Each row is a point on a landscape with many valleys, with its height.
A ball rolls from a point to the lowest of its 4 nearest points, and stops where none of them is lower. Distance is the straight distance between rows; heights are no part of it.
Z_133 (h 405): [-23, 1, 5, 27, -10, 3, 4, 6, 32, -1, 1, 10, 7, 3, -4, 11, -30, 24, 28, 28]
Z_905 (h 859): [14, -4, 17, -33, 33, 16, -5, 9, 26, 13, 13, -1, 3, -3, 22, -6, 40, -41, -46, -30]
Z_702 (h 70): [26, 25, -36, -18, -41, 1, -22, -56, -1, 40, 14, -1, 38, -22, 23, -34, -47, -43, 40, -18]
Z_367 (h 650): [12, 34, -8, -16, -37, 50, -49, -25, 15, 6, 0, -31, 18, -9, -9, -50, -21, -28, 14, 10]
Z_6 (h 663): [13, -14, 34, 10, 13, -11, 23, 17, -35, -33, 22, 12, -30, 16, -3, -6, 57, -15, -29, -14]
Z_915 (h 286): [-29, -18, 2, -18, 24, -34, -3, 17, 41, 32, 2, 9, -1, -1, 35, 31, 8, 6, -7, -20]
Z_750 (h 920): [17, 3, -21, -38, 13, -27, -13, -14, -25, 8, -14, -1, 15, -6, 3, 38, -5, 19, -14, -21]
Z_913 (h 392): [-1, 11, -6, 25, -9, 5, 13, -17, -15, -20, -9, 11, -2, 1, -17, 4, -27, 36, 30, 23]
Z_990 (h 464): [34, -1, -27, -22, 7, -12, 7, -23, 0, 26, 4, 1, -7, 10, 24, 19, -6, -30, -20, -42]
Z_817 (h 480): [11, -12, -1, 13, 20, -16, 37, 8, 32, 9, 11, 6, -17, 12, 13, 2, 19, -20, -16, -25]
Z_873 (h 772): [-7, 11, 0, -37, 15, 19, -38, 1, 11, 13, -7, -17, 8, -19, 19, 5, 9, -13, -15, -9]
Z_682 (h 512): [-28, -20, 18, -21, 38, -15, -5, 44, 21, 2, 2, 11, 3, -7, 25, 29, 38, 16, -31, -5]
Z_581 (h 648): [-24, 32, 6, 4, -30, 42, -43, -10, 37, -5, 7, -27, 25, -11, -18, -46, -39, 19, 18, 37]
Z_814 (h 691): [18, 0, 11, 24, -12, 21, 21, 0, -19, -21, 8, -5, -32, 13, -8, -23, 23, -30, 2, -9]
Z_691 (h 174): [-26, -16, 37, 39, 3, 11, 30, 39, 27, -21, 22, 5, -26, 12, 0, -20, 37, -26, -2, 15]
Z_89 (h 689): [-13, 17, 16, -46, 1, 26, -53, 6, -1, -7, -12, -20, 9, -20, 4, 5, -6, 5, -25, 23]
Z_705 (h 251): [-21, -9, -11, 45, -6, -29, 42, 9, -1, -10, 2, 20, -7, 11, -5, 20, -15, 38, 20, 9]
Z_304 (h 101): [11, 32, -34, -11, -28, -2, -10, -52, -3, 28, 14, 6, 43, -19, 11, -8, -56, -4, 55, 5]
Z_26 (h 297): [-1, 12, -21, -6, -1, -16, -9, -17, 23, 33, 5, 4, 14, -13, 19, 15, -40, 2, 18, -22]
Z_839 (h 677): [-2, -5, 13, 35, -1, 19, 10, 13, 34, -2, 17, -9, -25, 6, 2, -18, 20, -33, -3, -14]
Z_449 (h 662): [-3, 10, 19, -13, -1, 30, -26, -1, -29, -34, -15, 3, 9, -9, -20, 12, -15, 30, 9, 41]
Z_537 (h 329): [23, -22, -9, -14, 0, -27, 20, -15, -69, -26, -25, 4, 11, 4, -41, 23, -6, 50, -5, 5]
Z_394 (h 344): [-31, -26, 9, 8, 22, -30, 16, 34, 41, 22, -4, 10, -8, 10, 23, 24, 10, 9, -4, -7]
Z_484 (h 555): [27, -13, -6, 11, 6, -21, 34, 5, -36, -9, 4, 16, -29, 19, -12, -1, 30, 1, -27, -21]
Z_374 (h 557): [-10, 0, 6, 6, 9, 13, -3, 7, 48, 21, 10, -12, -9, -2, 24, -7, 5, -26, -8, -15]
Z_290 (h 444): [12, 13, -4, -11, -4, 35, -14, -9, -7, -1, -2, -16, -10, -4, 1, -17, 9, -24, -3, -15]
Z_312 (h 755): [16, 0, -14, -28, 11, -7, -20, -10, -31, -1, -23, 1, 3, -6, -2, 23, 7, 7, -8, -4]
Z_293 (h 613): [35, 0, -13, -12, 3, 0, 13, -16, -60, -13, -15, -8, -12, 13, -24, -10, 10, -1, -13, -7]
Z_158 (h 483): [39, 9, -34, 33, -23, -20, 41, -34, -37, 10, -5, 3, 1, 14, -20, -20, -41, 8, 33, -11]
Z_580 (h 282): [-10, -32, 8, -3, 29, -42, 14, 33, -9, -14, 3, 20, 3, 5, 5, 37, 31, 34, -16, -5]
Z_540 (h 560): [-26, 10, 10, 1, -10, 17, -27, 5, 27, -11, 1, -9, 13, -13, 1, -5, -25, 10, 9, 26]
Z_333 (h 670): [24, 7, 21, -1, -4, 15, -1, -13, -77, -47, -16, 3, -12, 9, -44, -10, 18, 7, 6, 23]
Z_657 (h 98): [42, 25, -43, -6, -38, -16, 12, -58, -31, 38, 10, 7, 29, -1, 11, -34, -53, -37, 54, -19]
Z_170 (h 739): [2, -10, -7, -32, 30, -27, -16, 0, 6, 20, -11, 0, 9, 1, 27, 36, 11, 10, -28, -21]
Z_91 (h 529): [16, 16, 0, 1, -6, 29, -3, -21, -34, -12, -11, -15, -15, 6, -15, -17, 10, -21, 4, 5]
Z_554 (h 590): [9, -14, 9, 36, 10, -11, 41, 13, 0, -9, 14, 11, -31, 14, -6, -8, 28, -14, -21, -22]
Z_120 (h 263): [-18, -26, -4, 32, 12, -36, 39, 31, 27, 8, 3, 16, -12, 13, 4, 21, 12, 20, 16, -2]
Z_458 (h 639): [-5, 28, 5, -13, -25, 38, -42, -23, 13, -1, -4, -15, 31, -18, -6, -22, -42, 10, 18, 24]
Z_981 (h 164): [-14, -29, -11, 25, 9, -47, 27, 15, -7, -1, -15, 19, 8, 1, -11, 43, 1, 50, -5, 4]
Z_561 (h 271): [9, -37, -9, 8, 16, -61, 51, 16, -17, -1, 1, 7, -10, 11, -4, 19, 26, 34, -38, -29]
Z_8 (h 372): [12, -14, -15, -16, 28, -34, 26, -4, 24, 25, 6, 16, -5, 10, 25, 24, 15, -9, -30, -46]
Z_786 (h 754): [11, 1, -18, -3, -18, 4, -3, -28, 55, 45, 31, -2, 7, -6, 38, -19, -26, -46, 6, -41]
Z_238 (h 552): [16, 18, -8, 39, -16, 18, 34, -10, -17, -22, -5, -3, -10, 18, -25, -28, -14, -3, 32, 16]
Z_684 (h 421): [38, 15, -33, 17, -22, -1, 24, -35, -52, 1, -13, -8, -6, 17, -22, -25, -26, -10, 25, 1]
Z_410 (h 533): [-30, 9, 23, 26, -18, 28, -8, 7, 11, -31, -3, 2, 7, -7, -28, -7, -18, 31, 28, 57]
Z_598 (h 705): [-35, -5, 21, -25, 32, 4, -29, 34, 52, 18, 1, -2, 6, -7, 30, 10, 23, -15, -36, -5]
Z_758 (h 651): [11, 41, -13, 8, -29, 46, -18, -24, -1, -4, 0, -8, 21, -6, -14, -37, -48, 0, 42, 18]
Z_341 (h 615): [-19, -5, 40, -22, 7, 17, -37, 27, -22, -38, -12, 6, 1, -22, -13, 19, 26, 10, -14, 34]
Z_998 (h 723): [-23, -16, 35, 31, 3, -6, 17, 40, -17, -36, 24, 19, -21, 10, -14, -5, 36, 0, 0, 21]
Z_315 (h 200): [-45, -7, 2, 11, 4, -18, -1, 9, 73, 46, 19, -4, 14, -4, 21, 8, -25, -2, 4, 0]
Z_703 (h 735): [-27, 4, 20, -2, -8, 31, -22, 13, 52, 6, 9, -26, -7, -8, 4, -32, 24, -22, -26, 1]
Z_824 (h 488): [26, 4, -31, -31, 0, -16, -12, -27, -27, 16, -14, -9, 10, 6, -2, 12, -20, -1, -2, -12]
Z_307 (h 339): [-30, -26, 33, 19, 14, -1, 11, 47, 21, -9, 14, 15, -14, 9, 6, 8, 37, -8, -6, 17]
Z_944 (h 383): [9, 23, -12, -20, -14, 27, -25, -22, -18, 10, -16, -14, 12, -8, -3, -3, -24, -12, 4, -8]
Z_515 (h 430): [13, -18, 14, -3, 4, -16, 21, 4, -65, -34, -9, 14, -10, 8, -24, 16, 22, 31, -15, 6]
Z_592 (h 204): [3, -9, 10, 14, -4, 0, 11, 8, -23, -25, -10, 9, -16, -5, -5, 9, 14, 10, -2, 9]
Z_999 (h 278): [21, 20, -29, 3, -6, 3, 4, -28, -22, 18, -14, 0, 3, 1, -5, -7, -24, -7, 23, -5]
Z_943 (h 499): [-55, -8, 24, 27, -5, 12, -6, 40, 72, 18, 19, -8, -4, -1, 4, -24, 14, -12, -6, 26]
Z_812 (h 525): [30, -10, -29, 2, -5, -36, 35, -23, -28, 15, -6, -8, -5, 14, -5, 2, -15, 19, -8, -31]
Z_907 (h 575): [-2, 19, 15, 15, -12, 46, -8, -2, -2, -27, 1, -7, -13, -1, -12, -26, 6, -14, 13, 16]
Z_787 (h 357): [31, 15, -18, -13, -12, 23, -12, -23, -1, 19, -4, -12, -2, -2, 12, -25, -17, -44, 4, -27]
Z_272 (h 640): [-9, 10, -10, -13, -5, 4, -23, -18, -8, -8, -13, 1, 16, -10, -19, 19, -28, 32, 23, 19]
Z_473 (h 244): [-38, -6, 38, -7, 12, 10, -25, 39, 32, -12, 5, -1, 4, -15, 0, 9, 20, 2, -9, 45]
Z_738 (h 236): [-10, -43, -10, 34, 16, -69, 54, 33, 8, 5, 11, 19, -9, 17, -1, 29, 24, 37, -18, -14]
Z_730 (h 652): [0, 17, 17, -20, -4, 39, -38, -5, -24, -22, -19, -13, 4, -16, -13, -14, 3, -2, 2, 23]
Z_132 (h 186): [2, 17, -7, 21, -19, 37, -4, -11, 44, 12, 11, -18, -10, 5, 9, -38, -8, -38, 9, -9]
Z_794 (h 665): [-11, -14, 3, -9, 13, -16, -14, 16, 3, -10, -11, 8, 2, -8, 3, 27, 11, 33, -10, 10]
Z_560 (h 578): [-17, -26, 38, -8, 26, -16, -2, 54, -11, -30, 9, 19, -6, 2, 8, 19, 47, 6, -24, 18]
Z_917 (h 690): [9, 5, -24, -56, 0, -2, -40, -28, -26, 25, -17, -9, 21, -12, 15, 18, -16, -8, 1, -14]

For each start below, name the point where the ball stops.
Z_730 -> Z_132
Z_89 -> Z_981
Z_814 -> Z_132
Z_458 -> Z_981
Z_581 -> Z_981

Call two points neighbours if one is among the 4 nearest of the other. Go from one point of each pair to the other, from neighbour to neighbour, staying as low as possible. Name the highest point that can't be avoided.
Z_981, Z_915 -> Z_394
Z_691, Z_473 -> Z_307
Z_702, Z_132 -> Z_787
